Points, in no order, along strands that fork and pass close to each other.
(in the rows, 128 means zero)
Two points are linked if the straight distance between their rows is under 176. Some points are linked to none.
J_463: [181 118 139 119 141  93 141  83 154 112 165 102 116 156 193  75 122  78
 107 105 140 157  84 112 113 131 119  94  89 146  78 142 151 132  76 111
 117  88  92 180 173 109 139 133  89 160 148 107 171 100 134 125 142 135
 123 110 145  94 143 158 161 161 117 103 113 161 156 106 126 187 128  99
  95 115  91]
J_495: [142 131 109 140 109 177 102 154 133 160  52 161 107 114 131 167 158 131
 150 163  99 138 156  84  87 132 108 134 155  76 150 157 135 150 127 140
 127 156 142  61 101 105 111 123 134 123  99 180 155 149 138 109  73 161
 132  79 161 120 140 161 144 211 162 149 115 137 119 154 122 117 146 153
 142 155  97]
J_868: [143 106  66 105  93  88 107  82 150 124 138  80 136 192 137 108 164  23
 115 111 170 135 114 109 117 128 116  78 161  98  49 125 161  94  74 134
 106 175  90 178 148  97 131 164 167  76 133 151 105 129 116 114 113 149
 129 127  93  87 209 157 107 135 130 136 100 152 163 116 131 151 179  68
  66  77 154]
J_644: [134 126 111 122 119 168 177 142 101 124 123 114 143 114 149 115  94 148
 170 139  62 148 120 185 108  88 135 178  95 158 128  73 125 145 139  93
 131  94 141  80 173 132 111 142 113 161 179  94 143 137 140 128 161  90
 113  75 197 147  44 130 145 109  96 139 120 137  92 169 102 123 131 149
 165 144  63]
J_443: [120  98 170 108 184  58  94 123 187 117 188  97 104 138 150 133 129  98
  59 100 178 137  87 105 145 169 117  88 131 102  93 173 196 114 112 150
  96 120  88 209 137 144 178 118 116 105  96 141 181 103 122 142 148 136
 106 129 111 126 152 168 140 132 129 103 103 147 136  69 128 162 123 133
 104  64 161]
J_685: [131 175 136 134 111 172 145 152  91 148  95 125 135 105 105 124 189 167
 162 100 157  95 137 193 138  99 150 157 100 110 156 106 116 102 129 114
 144 113  81  88 149 151 125 136 141 140 116 146 104 118 109 114 149 122
 149 152 152 131 142  92  80  89 106 102 179 143  93 138 126  76 124 115
  86 173 115]
J_459: [132 171 147 155 102 166  90 168 111 149  70 133 100 106  80 170 212 155
 135 113 188 105 156 148 153 104 129 139 123  79 155 155 129 103 150 133
 157 154  73  95 116 157 150 123 150 123  97 183 103 105 117 121 114 160
 146 159 135 139 153 125  73 135 142 110 160 149 104 125 109 111 165 141
 110 172 124]
J_600: [124 116 116 126  90 140 148 115 100 129 134  93 154 148 120 133 117 128
 159 122 114 104 157 152 146 108 121 131 137 125 120  97 136 118 127 122
 115 118 137 133 156 121 128 147 153 118 152  96 105 136 130 129 158 120
 133 150 129 141 132 115 104  91 132 144 103 140 138 132 119 103 170 105
 125 123 143]
J_620: [ 92 146 127  87 142  67  65  94 208 110 126  83 132 120 117 111 108 107
 110 100 215 147 137 115 167 161 181  95 187 114 120 144 112 126 158 140
 130 145 123 166  86 121 138 126 110 128 129 115 125  91 124 104 141 123
 146 192  84  95 181 150 114 155  96  99 141  95 179  40 148 104 132 110
 113  67 183]
J_58: [177 120 140 156  95 115 110 136 141 115 142  58  90 148 123 128 174 129
 137 115 156 159 133 133 163  87 113 129 121  81  93 166 177 107 105 139
 131 114  92 158 155 153 186 126 155 150 134 155 148  74 137 117 127 168
 127 155 169 138 134 186  97 162 105 125 115 174 120 104  78 182 203 141
 109 124  87]
J_396: [126 159 134 125 120 144 139 135 100 135 124 105 136 132 112 106 176 169
 128  83 170 101 126 201 164 107 154 135  88 133 148 108 120  88 129 118
 121  90  75 121 156 148 151 145 135 141 111 135 103 100 100 111 180 131
 158 184 151 131 164  88  72  61  90 104 181 148 115 104 137  80 119 104
  81 152 129]
J_905: [156 130 121 137 150 185 191 161 111 141 106 159 110  78 145 134 118 178
 173 159  65 141  95 173  83  95 130 149  82 156 155  99 129 139 135 112
 140 113 118  50 150 170 130 120 120 134 126 150 157 134 156 144 136 107
 128  52 213 144  45 123 138 136 109 137 157 148  67 195 100 152 104 172
 162 190  36]
J_484: [143 130 138 147 100 177 132 162 110 132 100 105 100 100 120 160 134 162
 162 153  67 151 138 192 120  52 137 195 112 114 131 104 144 158 156 103
 143 106 117  84 150 146 107 141 119 158 168 116 150 118 169 121 145 133
 131  88 213 160  38 167 124 150 110 157 112 163  80 175  66 160 190 190
 186 151  36]
J_388: [109 151 160 123 164 113  82 162 167 123 112 156 123 113  94 134 156 135
  79 107 194 110 128 107 176 167 143 114 142 121 145 171 117 128 161 140
 139 149 128 139  67 142 147 100 104 112  79 151 111 106 117 119 113 136
 126 168  73 113 161 100 114 122 126  94 149  86 139  74 145 103  99 152
 130 110 187]
J_3: [125 143 105 154  70 130  57 128 127 142  92  83  97 156  86 176 199  84
 150 123 188 138 153 122 149  82 130 122 171  54 118 168 150  93 127 141
 135 176  95 137 128 130 158 153 177 123 136 173  91  96 115 118 105 173
 136 176 144 127 173 177  67 152 125 122 118 159 140 108 124 136 208 125
  95 123 119]
J_319: [ 95 146  95 137  40 141  83 100  79 146  92  75 112 164  80 182 154  96
 185 138 135  92 180 164 133  71 161 167 174  70 122 112 130 116 146 115
 135 173 117 136 151 118  91 185 193 114 175 113  66 121 127 124 144 144
 136 182 127 128 162 162  48  82 137 148 109 147 140 143 124 104 216 109
 118 124 135]
J_219: [121 138  96 110 121 142 123 143 149 136  79 195 123 100 143 124 119 115
 115 160  97 118 145  60  78 201 129 122 186 112 152 151  94 169 116 148
 131 165 170  93  69  77  70 124 115 119  88 150 145 185 129 127  63 128
 116  80  81 100 160 127 173 174 174 143 141  87 139 147 158 121  62 139
 129 137 167]
J_752: [122 142 138 120 136 122  89 153 168 139  97 144 126 110 113 131 141 119
 117 122 169 127 139  85 137 164 138 109 168 103 148 166 123 144 128 148
 138 156 142 118  80 117 128 109 114 119  98 150 132 126 130 121  96 132
 124 131  92 116 164 123 133 169 147 109 131  92 147  95 146 107 113 135
 118 118 166]
J_267: [182 100 142 139 122  99 128 136 143 116 167  73  96 164 145 116 162 116
 108 101 153 145 111 126 154 113  99 105 110 106  88 158 190 103  89 141
 111 112  83 178 162 149 188 130 150 124 110 154 167  88 131 127 142 159
 117 129 152 130 144 169 114 140 117 121 106 176 126 112  95 178 175 131
 105 115 106]
J_810: [156 111 153 124 163  81 144 100 166 115 172 141 117 128 194  96  79  98
 110 123 114 171  77  93 107 144 115 106  93 165 109 141 131 147  93 122
 114  88 126 176 152 110 133 115  69 161 156  99 170 110 152 140 130 114
 112  94 136 115 108 160 185 178 132 115 108 146 164 113 144 193  90 108
 127 117  98]
J_754: [133 111  87 107 110 119 113 110 143 138  99 133 146 145 151 120 129  62
 122 136 126 130 125  71  78 159  98  87 158 104 102 135 128 123  77 142
 125 157 134 133 113  83  93 149 138  95 132 138 124 161 119 116  78 135
 126  93 104 110 185 144 157 182 166 141 111 131 163 137 146 140 140  73
  93 115 140]
J_578: [116 180  89 104  98 128  72 130 117 143  45 121 131  89  78 119 173 105
 158  98 186 104 152 150 131 135 186 153 157  95 143 137  64 123 142 139
 174 174  96 102  74 107  82 150 136 130 104 146 101 121 115  73 110 141
 140 158  71  98 202 115  91 116 121  98 186  81 164  97 161  55 116 111
 113 143 175]
J_329: [125 103 146 137 180  91 186  91 145 107 200 133 153 138 168  94  71 144
 133 127  90 193  86 153 127 123 138 131  71 215 124 102 126 128 127 101
 111  65 152 159 181 125 146 112  70 183 178  69 155 121 128 143 165  95
 122 128 178 140  65 116 173 108  80 118 126 125 132 129 139 146  66 137
 150 111 100]
J_478: [130 126 158 129 140  95 117 115 148 115 158  79 127 150 118 122 137 166
 104  94 176 127 142 161 198 114 140 111 109 141 125 132 158 102 146 128
 106  91  96 176 149 155 189 138 138 144 119 109 131  86 118 128 177 146
 154 199 140 148 139 124 102  87  95 115 128 147 134  82 106 123 154 134
 116 103 147]
J_57: [161  93 170 150 164 112 124 166 151 132 154 115 102 121 149 151 107 159
 115 148 112 168 107 101 136 127  91 124 101 128 138 175 172 134 125 153
 136 114 128 136 117 165 184  97 127 128 104 152 171  94 157 148 117 142
 113  96 161 159  94 162 153 190 138 130 104 140 114 127 102 186 139 173
 152 144  84]
J_84: [128 133 165 137 186 106 124 161 183 136 151 201 101 109 152 141 113 138
  93 136 135 137  92  67 119 181 118 109 141 126 151 177 134 152 118 148
 117 141 151 138  96 134 143  87  92 115  75 158 158 130 140 154  96 133
  99  92 103 126 123 126 174 164 168 117 124  97 128 120 149 165  49 154
 130 133 148]
J_307: [101 110 128 117 118 129 141 113  85 123 147 109 158 145 109 119 123 138
 117 108 136  90 132 161 151 127 119 119 127 149 132  87 119 102 131 130
 108 114 128 144 130 128 124 142 156  88 117 105  79 146 113 136 162 113
 145 160  96 145 151  76  93  57 128 138 122 122 134 118 139  92 144  89
 113 119 179]
J_990: [136 145 126 133 148 192 192 151  99 142 110 170 130  87 134 134 129 179
 166 145  88 110 111 162  87 116 126 143  97 146 165  97 122 129 128 107
 136 119 121  54 148 162 130 124 135 123 111 152 144 153 133 141 133 103
 128  76 179 140  72  92 137 110 121 124 160 133  68 192 115 116  86 145
 129 188  76]
J_718: [ 87 146 183 141 191  94  73 156 161 119 140 183 135 118  76 149 141 165
  46 129 187 107 139 100 201 161 144 131 125 143 151 162 136 135 202 130
 137 147 155 144  55 159 149  80 115 114  88 132  97 111 115 133 119 124
 138 202  61 127 124  99 127 111 110  97 145  84 115  83 142 102  89 178
 168  91 197]
J_68: [139 103 101 114 114 145 190  93  91 118 150 126 161 144 175  97  81  98
 146 135  79 129 106 126  77 140  99 114  93 163 114  90 116 123  88 112
 116 103 145 130 168 109  95 148 119 135 163  94 130 165 121 130 134 105
 109  89 134 115 128 116 164 113 151 131 116 147 141 157 140 142 114  68
 111 140 118]
J_421: [129 124  90 118  83 187 198 114  59 131 136 111 154 146 143 125 102 132
 178 146  68  98 130 178  99 101 111 162 112 125 136  48 128 117 116 118
 114  99 149  94 181 129  94 169 166 123 159 106 112 168 128 131 156  93
 118  90 151 132 100 127 113  73 124 154 126 156  90 178 105  98 150  93
 120 144 118]
J_73: [107 165 153 125 160 136 114 151 126 119 104 159 138 106  93 110 170 154
  98  94 179  93 123 151 165 146 154 128 103 136 146 137  84 117 154 121
 138 129 105 123  81 142 127 112 107 121  84 147  99 111 104 107 132 132
 140 173  85 110 162  68  99  74 119  93 186  86 137  95 156  77  83 128
 121 137 175]
J_494: [213  90 116 153 103 137 163 135 110 119 144 109  96 174 164 121 157 110
 144 135  85 140 102 121 115  80  77 121  91 109  98 138 172 113  80 139
 116 111 112 142 158 130 143 133 148 116 135 166 145 102 141 113 110 150
 117  77 184 127 130 173 128 182 131 150 103 194 125 159  90 199 185 117
 128 155  58]
J_632: [ 79 111  87  94 102 102  88 102 129 127 110  81 171 119  94 123  89  90
 124 135 132 111 153 115 112 160 158 118 197 124 108 109  76 124 154 152
 149 173 158 142  78  99  72 140 145  88 141  91  95 166 125 114 122 108
 138 163  56 121 184 111 118 117 140 157 110  85 171 106 165  88 155  87
 115  80 191]
J_956: [156  86 121 132 136 138 196 122 106 121 168 143 128 149 178 122  79 119
 143 138  67 133  89 122  99 127  82 102  88 170 128 102 136 129  96 125
 100 105 142 142 166 128 131 133 127 110 147 118 140 142 137 145 133 106
 106  72 156 140 102 120 168 121 150 144 102 156 136 160 130 169 111 104
 136 149  97]
J_978: [148 108 166 144 177  98 102 174 177 147 147 154  91 115 160 153 112 142
  89 154 126 163  92  62 122 160  93 119 124 104 153 196 170 146 122 165
 129 137 140 132  98 149 172  88 113 121  81 174 180 108 152 156  97 140
 100  77 133 135 119 170 167 215 153 122 110 120 125 108 128 183 102 169
 138 135 111]
J_548: [ 85 178 134 124 181 141 158 134 111 122 138 186 160  97  96  81 149 168
 119 116 132 113 120 168 120 159 181 166 103 159 149 117  47 130 144 103
 148 131 146  84  92 136  87 112  93 155 100 109 112 159  95 110 139 106
 125 156  87  94 115  51 121  39  88 101 210  54 108 136 166  56  13 144
 125 134 170]
J_625: [109 178 121 103 131 125  99 130 127 130  79 126 145  91  89  94 159 137
 135  90 180 104 136 167 144 143 188 145 124 125 141 127  59 120 149 128
 158 140 105 108  85 118  97 132 109 143 103 126 107 116 102  84 135 128
 139 179  78  96 189  86  94  84 109  89 194  74 158  92 166  56  89 114
 113 131 177]
J_256: [110 125 159 102 166  67  81 112 215 113 160 100 117 127 142 116 114 103
  87 104 195 149 110  98 153 173 144  89 162 107 112 162 156 130 128 139
 116 126 122 182 108 130 156 117  97 123 113 129 159 100 127 129 134 126
 125 150  96 108 160 158 138 168 115  98 121 117 160  54 141 146 117 120
 102  68 169]
J_127: [167 111 142 150 137 162 155 167 118 132 112 123 101  91 135 145 121 171
 159 163  70 160 116 157 108  82 115 157  91 138 141 129 141 144 136 124
 144 104 122  82 130 164 141 112 119 144 136 147 158 107 166 131 129 132
 129  72 203 162  56 152 138 176 119 148 124 159  89 168  78 170 151 184
 183 175  39]
J_957: [111 147 104 108 127 125 128 133 162 123  97 191 132  85 131 110  97 133
 128 152  94 126 155  81  89 200 155 144 188 139 148 131  73 184 131 134
 142 157 176  91  74  79  72 121  99 151 107 117 158 185 133 127  86 111
 106  93  75 104 122 121 177 158 155 134 145  74 136 153 161 111  55 154
 151 125 168]
J_175: [123 107 115 129 148 134 189 126 110 121 159 122 148 124 149 115  73 148
 153 143  58 176 108 184 122  87 139 176  86 197 126  67 124 138 154  91
 123  86 165  99 177 135 132 133 104 178 191  81 148 137 139 141 172  71
 115  78 196 164  18 124 156  90  61 133 117 122  97 166  99 127 108 167
 198 126  74]
J_429: [180 122 121 115 115  93 116  81 162 115 136  89 120 163 176  79 140  56
 124 111 154 160 110  96 112 123 117  92 125 114  71 149 150 130  71 118
 126 116  99 162 153  97 136 144 114 152 160 128 154 102 131 110 120 140
 124 117 136  86 156 175 148 198 111 104 116 156 168 103 120 180 162  89
 100 107  95]
J_865: [128 139 144 126 170 100 141 125 176 128 145 207 112 100 165 108  93 119
 117 133 121 149  89  72  93 180 122 109 138 155 144 151 105 159  98 137
 116 123 149 143 118 109 114 102  68 148 110 127 160 140 143 148  98 124
 104  88 101 114 121 135 189 168 165 115 134 107 147 131 162 168  38 122
 122 138 139]
J_673: [142  99 120 131 154 119 200 103 112 115 179 131 148 131 181  92  54 122
 144 141  60 176  83 151  96 117 125 136  65 212 120  92 115 133 124  99
 114  76 159 135 180 115 123 124  77 177 199  77 147 131 136 143 158  77
 106  83 180 141  56 126 170 112  91 126 120 133 128 150 130 155  81 129
 163 130  79]
J_908: [114 145 100 119 108 141  70 154 145 155  57 144 122 110  97 148 157 102
 125 137 159 115 163  83 128 161 149 128 193  84 155 164 109 143 142 155
 150 182 142  97  65  99 101 125 132 110  97 154 113 139 126 110  81 138
 131 127  83 108 185 127 117 164 156 127 136  89 141 103 150  82 129 138
 119 124 168]
J_317: [ 99  95 162 139 165 111 149 124  99 120 195 165 140 153 109 147 107 172
  80 128 131  99 126 134 169 126  88 100 109 186 159  92 153 119 147 137
  97 111 152 153 135 151 159 119 157  86  96 111  89 149 125 175 156 108
 141 146 105 176  91  75 129  55 122 148 105 130  97 129 120 124 120 140
 159 125 168]
J_403: [101 121 111 107 131 137 177  93 101 118 158 135 180 120 150  93  70 118
 142 130  89 133 109 136  79 161 123 121 112 172 123  86  85 128 108 115
 124 110 157 127 145 110  90 132 112 142 156  78 132 180 109 132 138  95
 115 112 106 125 121  93 165  89 137 129 132 112 138 149 157 113  84  84
 112 123 150]
J_367: [125 111 143 146 123 172 101 169  80 154 111 150 100 143 107 198 138 166
  95 168 120  89 158  98 138 115  78 113 139 110 155 133 177 122 158 147
 127 145 137  98 128 151 160 118 170  75  88 168  93 140 130 173 114 152
 146 125 142 168 121 129 114 137 170 167 103 162  79 153 103 133 168 167
 147 158 101]
J_925: [158 107  89 114  63 102 162  52 130 104 148  52 155 175 165  80  96  59
 155 129 105 137 155 135 133 101 152 122 131 128  59 101 128 134 117 103
 126 121 140 165 181  87 105 151 125 149 220  86 125 106 145 106 153 123
 136 150 130  74 138 153 115 137 106 145  98 129 167 117 109 144 192  77
 124  80 122]
J_31: [132 121 152 132 187  85 150 117 174 119 174 189 115 107 181 108  62 122
 123 139  99 175  71  89  99 159 118 118 102 183 136 137 113 158 105 129
 112 100 153 158 139 118 132  97  64 158 143 106 170 121 154 156 119 113
 105  86 130 132  79 147 198 171 143 123 118 122 152 134 160 187  47 131
 149 128 110]
J_518: [ 68 125 138 132 192 103 173  84 135 102 208 213 155 101 134  96  73 135
 109 123 109 159  73 118  99 170 142 119 119 197 134 102  69 125 120 120
 109 115 171 160 136 133  98  89  81 150 133  82 129 182 104 142 128 110
 120 139  92 128 100  74 174  64 128 131 148  94 129 137 178 125  12 102
 124 107 173]
J_877: [136 177 152 145 131 181 139 172  98 145  81 163 123  92  90 145 205 176
 129 115 168  77 138 172 145 114 137 145  94 108 164 128 108 106 147 119
 156 130  72  76 118 164 136 123 138 114  83 186 102 117 116 125 128 136
 149 145 132 127 135  78  77  95 126 105 190 130  78 140 117  90 114 133
 105 189 125]
J_951: [119 140 138 126 122 105 126 110 114 120 158  88 128 163 113 110 152 168
  93  87 178 103 138 191 201 107 148 118 101 152 137 105 142  90 147 128
  93  82  84 165 155 146 170 158 148 130 112 110 102  93 104 126 202 140
 165 211 136 138 158  97  68  40  88 128 150 151 134  82 117  99 155 112
 110 115 158]
J_349: [110 167 103 101 134 126 142 127 143 122 106 179 150  80 123  83 107 134
 144 136 107 122 146 117  79 187 166 156 161 150 143 113  51 174 124 123
 158 143 162  86  93  92  62 133  91 177 111  98 153 192 120 120 104 110
 111 101  73  93 120 102 170 119 137 118 174  69 133 160 164  92  38 137
 134 132 166]
J_862: [128 129 114 129  86 178 168 140  88 127 121  99 126 134 134 141 107 145
 170 145  59 127 141 194 130  63 132 195 114 125 128  65 138 146 150  97
 121  98 142  96 183 136  98 161 133 154 188  92 130 137 154 130 165 102
 115  88 192 149  44 149 117  97 102 157 108 151  88 175  75 128 178 155
 171 134  69]
J_717: [187  77 131 160  86 141 133 142 109 120 144  83  87 157 143 153 131 125
 136 166  68 148 132 126 140  67  91 156 115  94 104 152 171 127 119 145
 122 112 140 136 141 131 146 124 140 130 163 155 141  83 160 122 116 156
 119 103 190 145 100 194 110 183 124 174  86 179 116 149  67 198 216 154
 168 135  52]
J_94: [141 109 189 148 167 110 131 157 147 126 159 120 117 116 119 149 127 188
 109 128 146 145 133 127 171 123 106 124  94 148 145 151 165 120 139 141
 135 107 114 138 126 178 195 103 132 136  96 138 151  92 138 152 138 140
 134 144 148 172  89 130 141 135 116 116 123 138  97 123  95 153 128 173
 140 145 110]
J_540: [136 139 133 129 148 159 172 139 127 130 121 171 139  99 145 122 115 148
 157 133  97 127 114 130  90 144 125 124 109 153 148 120 113 141 110 114
 129 121 134  88 134 135 124 116 109 136 119 131 148 148 123 132 121 110
 119  85 144 134  98 102 160 130 140 124 143 118 119 164 139 120  79 127
 128 164 106]
J_380: [121 129 137 142 116 167  99 169  69 147  97 151 107 145  91 176 174 147
  92 137 149  66 148 122 145 117  89 116 134 107 153 129 157 105 148 141
 133 144 110 112 116 143 147 128 173  60  85 179  72 137 117 156 112 145
 152 137 118 157 147  97  88 106 162 151 128 156  88 141 124 112 166 130
 123 161 139]
J_297: [107 127 138 114 138  96 119 103 175 116 138  92 167 120 133 116  90 136
 142 117 137 148 153 127 149 135 154 125 155 147 120 120 118 146 146 118
 129 115 150 149 125 113 131 118 105 154 167  75 141 119 134 119 147 107
 132 166 119 130 112 129 144 146 110 119 103 100 160 103 136 104 131 124
 146  89 152]
J_320: [ 87 113 148 132 191  94 174  91 147 108 203 172 161 121 145 110  70 147
 125 126 103 173  92 133 124 147 133 116 107 202 135 103 105 133 125 110
 105  99 164 161 151 134 130 101  88 154 147  76 142 152 116 145 146  99
 120 140 132 143  81  94 175  86 109 124 123 106 131 138 158 126  51 123
 146 104 146]
J_657: [ 93 135 128 100 128  89  92  92 172 119 127  77 160 120 112 117 103 126
 133 105 173 134 157 137 160 136 179 117 171 132 116 126 103 128 157 129
 132 135 131 156 107 120 126 128 121 134 151  82 120 108 122 106 153 120
 146 195  96 119 160 122 114 123 108 113 120  97 175  74 147  88 142 110
 124  77 176]
J_948: [133 111 145 145 149 160 101 183 123 154 106 162  99 132 129 181 143 144
  88 163 123 113 125  68 124 141  86 102 139  96 155 175 165 126 143 155
 130 161 136  99  98 147 159  98 152  81  66 187 132 138 128 156  90 157
 132  97 140 142 141 127 136 172 175 144  98 132  97 135 118 140 130 161
 134 154 117]
J_635: [111 157 142 143 120 162  68 179  73 145  68 161 101 125  71 175 195 144
  74 125 181  69 154 123 168 124 110 126 122  98 155 152 136 105 177 138
 158 161  92 107  92 149 144 118 160  77  82 197  61 111 115 141 103 151
 151 160  96 138 160  96  75 109 161 130 155 129  99 114 136 104 160 151
 127 160 154]
J_270: [ 82 137 115 133  55 139  84 113  75 149 116  85 118 168  78 193 121 131
 147 142 122  78 202 154 155  78 143 163 165  99 137  95 150 134 175 118
 125 159 141 134 160 124 101 176 176 116 178  85  59 130 134 159 165 133
 138 183 117 155 126 149  65  76 150 167  95 140 127 140 104 108 216 143
 149 110 143]
J_669: [ 72 138 159 134 172  98  84 135 141 123 142 168 156 115  73 151 118 162
  76 133 162 110 160 113 183 145 150 141 144 160 146 134 128 143 200 127
 139 155 166 138  67 145 133  86 135 118 116 102  92 134 114 137 128 110
 148 198  66 149 105  93 132 105 112 113 120  85 120 106 148  83 110 169
 175  90 190]
J_223: [123 136  88 127  99 171  79 149 131 166  37 160 118 113 120 171 159 110
 141 160 112 121 170  75  94 149 123 137 184  69 153 157 124 149 136 146
 136 179 148  70  81  91  91 132 144 107  96 169 137 161 124 111  63 158
 136  94 125 109 171 150 135 187 165 154 123 111 126 141 138  88 135 142
 131 136 133]
J_8: [156  89 145 116 151  78 113 124 160 123 181  84  98 161 156 125 146  89
  84 103 157 140  96 102 139 140  99  90 126 100  78 166 201 108  90 148
 100 126  90 195 153 138 179 126 143 104 111 151 175 103 129 137 138 145
 103 112 129 124 154 175 129 147 132 119  88 162 136  99 118 178 154 125
 101  87 130]
J_637: [175  86 151 168  96 120 106 155 116 130 151  64  78 154 129 156 145 146
 117 155 119 164 137 109 161  78  85 152 120  80 106 172 194 116 125 157
 139 116 122 151 137 158 179 119 159 139 134 157 139  72 155 141 118 171
 125 132 181 154 108 206 102 177 122 160  94 179 105 125  60 203 219 168
 144 130  70]
J_287: [166 138 105 162  61 116  94 113 135 118 127  57  92 176 108 135 197  90
 153 113 178 148 142 139 160  71 129 124 153  66  82 161 169  95 108 133
 121 146  86 166 161 137 183 151 175 138 145 164 119  78 125 107 124 178
 132 176 157 117 159 193  70 141 101 123 122 177 138 105  98 174 218 126
  92 114 101]
J_566: [137 115  88 117  70 140 156  88 105 119 129  72 161 155 140 109 103  92
 176 128  89 122 159 155 120 100 134 148 138 119  93  89 123 129 117 110
 130 119 144 131 170  99  96 157 141 140 199  84 122 136 135 108 147 117
 124 134 139 111 125 139 117 119 126 145 100 133 146 143 118 113 182  90
 127 105 121]
J_340: [ 81 138 125 129  83 161 103 128  80 145 117 111 130 142  88 185 109 159
 144 144 109  92 194 158 152  80 131 173 154 115 141  82 146 144 182 110
 125 144 142 109 156 138 105 161 165 126 167  84  91 147 136 158 162 122
 135 149 135 170  82 138 105  81 146 158  97 138 100 159  97 103 197 165
 166 117 122]
J_430: [110 154 100 145  54 133  65 113 104 144  84  75 107 155  78 177 181  94
 178 122 169 116 170 150 143  73 161 147 173  62 119 140 130 107 138 121
 138 174 101 138 137 122 126 168 183 125 160 138  77 101 121 114 128 158
 140 188 139 129 170 167  55 117 132 127 118 151 148 120 127 115 207 116
 107 129 121]
J_485: [175 126  94 117  80  92 119  59 154 112 120  63 136 166 172  73 126  42
 151 126 140 156 145 105 116 106 142 112 150 113  57 131 120 142  99 110
 137 122 119 150 154  72 110 148 118 160 204 107 136  96 142  97 121 131
 142 138 132  73 145 180 134 197  97 123 112 141 174 100 116 160 187  79
 115  93  95]
J_727: [189  86 121 140 126 131 179 136 109 124 164 123 101 172 172 126 132 113
 130 126  88 124  90 121 109 107  72 102  87 136 112 123 173 111  78 137
 101 111 111 154 166 135 141 137 148  97 117 154 149 121 144 138 127 137
 109  71 167 133 131 145 144 142 146 144 100 185 123 161 109 187 149 106
 120 160  80]
J_425: [149 134 124 133 130 174 141 153 131 142  81 167 117 104 138 147 140 146
 162 151  97 127 132 113  87 133 111 130 127 113 147 140 126 147 117 127
 132 138 134  72 117 126 118 116 125 122 109 161 153 147 141 116  96 139
 124  74 158 129 117 131 155 182 153 137 130 128 117 167 122 127 116 141
 142 172  92]
J_866: [147 127  93 108  95 122 128  89 132 126 106 107 159 140 147  98 122  70
 158 121 131 132 135 107  89 139 123 108 139 119  98 114 112 127  82 121
 138 134 125 129 131  87  92 152 131 133 158 110 129 147 118 105 108 125
 134 115 112 103 176 140 143 162 143 121 126 133 167 134 144 119 143  68
  94 124 131]
J_273: [137 108 138 139 165 143 181 140 125 124 156 173 125 120 159 134  85 144
 139 140  78 138  91 115  99 140 101 105  96 171 147 122 126 137 112 125
 107 114 142 124 142 144 147 113 120 113 120 133 149 140 137 152 124 114
 113  75 155 154  84 110 173 128 151 133 119 133 124 163 140 159  80 134
 146 162  97]
J_703: [ 83 158 123 120 168 121 162 111 130 110 157 209 157  86 119  85  94 136
 125 133 103 134 105 121  86 188 164 141 142 174 140 111  44 153 125 122
 139 138 178 116  96 116  74 102  85 166 118  91 140 196 102 128 115 107
 109 127  69 103 107  73 170  79 127 127 175  68 125 152 172 104   8 127
 133 126 180]
J_200: [128 133  84 109 117 134 100 132 141 143  72 172 134 121 139 126 146  75
 115 139 131 120 127  62  74 181 111  99 169  97 130 149 116 133  86 157
 136 166 140 117  80  78  71 146 135  96  97 165 123 175 115 113  57 143
 128  83  83 105 200 126 156 179 176 138 143 107 153 135 157 120 102  89
  87 134 164]
J_331: [123 140 170 129 147 113 126 136 149 124 139 110 138 121 110 131 140 179
 126 102 162 130 146 156 177 116 140 126 105 144 139 135 137 116 146 122
 127 100 111 139 133 157 173 117 120 153 120 114 133  97 122 128 156 136
 146 178 141 153 116 108 118 105 103 104 134 132 122 104 118 108 128 149
 128 127 134]
J_610: [ 76 149 128 121 154 150 147 130  80 112 132 170 172 102  90 100 126 151
 113 119 116  89 118 153 118 154 147 152 119 154 146 103  61 128 154 120
 142 136 148 105  81 138  89 114 137 108 103 115  93 175 103 119 134 102
 136 149  65 121 120  45 120  39 120 119 172  72 116 140 168  62  71 127
 133 133 184]
J_401: [ 88 129 119 112 130 143 132 127  89 120 119 133 165 117 105 113 121 127
 122 115 122  90 126 144 122 153 132 127 135 141 134 110  88 119 138 130
 134 137 138 128  93 123 100 129 144  89 109 118  89 165 105 116 129 113
 138 145  75 135 154  65 114  73 142 130 143  95 142 125 163  77 113  98
 114 125 184]

A fork is a point with three links. Follow the links from the first point to the second and name the forks in between, in order.
J_727; J_349 | J_956 > J_540
J_388; J_990 | J_540
J_297; J_223 | J_58 > J_956 > J_540
J_905; J_657 | J_540 > J_956 > J_58
J_267; J_956 | J_58

A fork is a point with three links, a tip a point with one. Leave the first point through the second and follow the links. Name the first fork or tip that comes.
J_644; J_175 | J_866
J_329; J_673 | J_540
J_396; J_685 | J_948
J_978; J_84 | J_548
J_340; J_270 | J_58
J_58; J_287 | J_340

Name the points in between on the shortest way along the links from the first point to the second, in order.
J_540; J_443 | J_273 > J_956 > J_727 > J_494 > J_717 > J_637 > J_58 > J_267 > J_8
J_396; J_925 | J_951 > J_478 > J_331 > J_94 > J_57 > J_978 > J_84 > J_865 > J_31 > J_810 > J_463 > J_429 > J_485
J_319; J_256 | J_430 > J_3 > J_287 > J_58 > J_267 > J_8 > J_443
J_637; J_329 | J_717 > J_494 > J_727 > J_956 > J_273 > J_540 > J_990 > J_905 > J_127 > J_484 > J_862 > J_644 > J_175 > J_673
J_866; J_905 | J_754 > J_200 > J_219 > J_957 > J_349 > J_703 > J_518 > J_320 > J_329 > J_673 > J_175 > J_644 > J_862 > J_484 > J_127
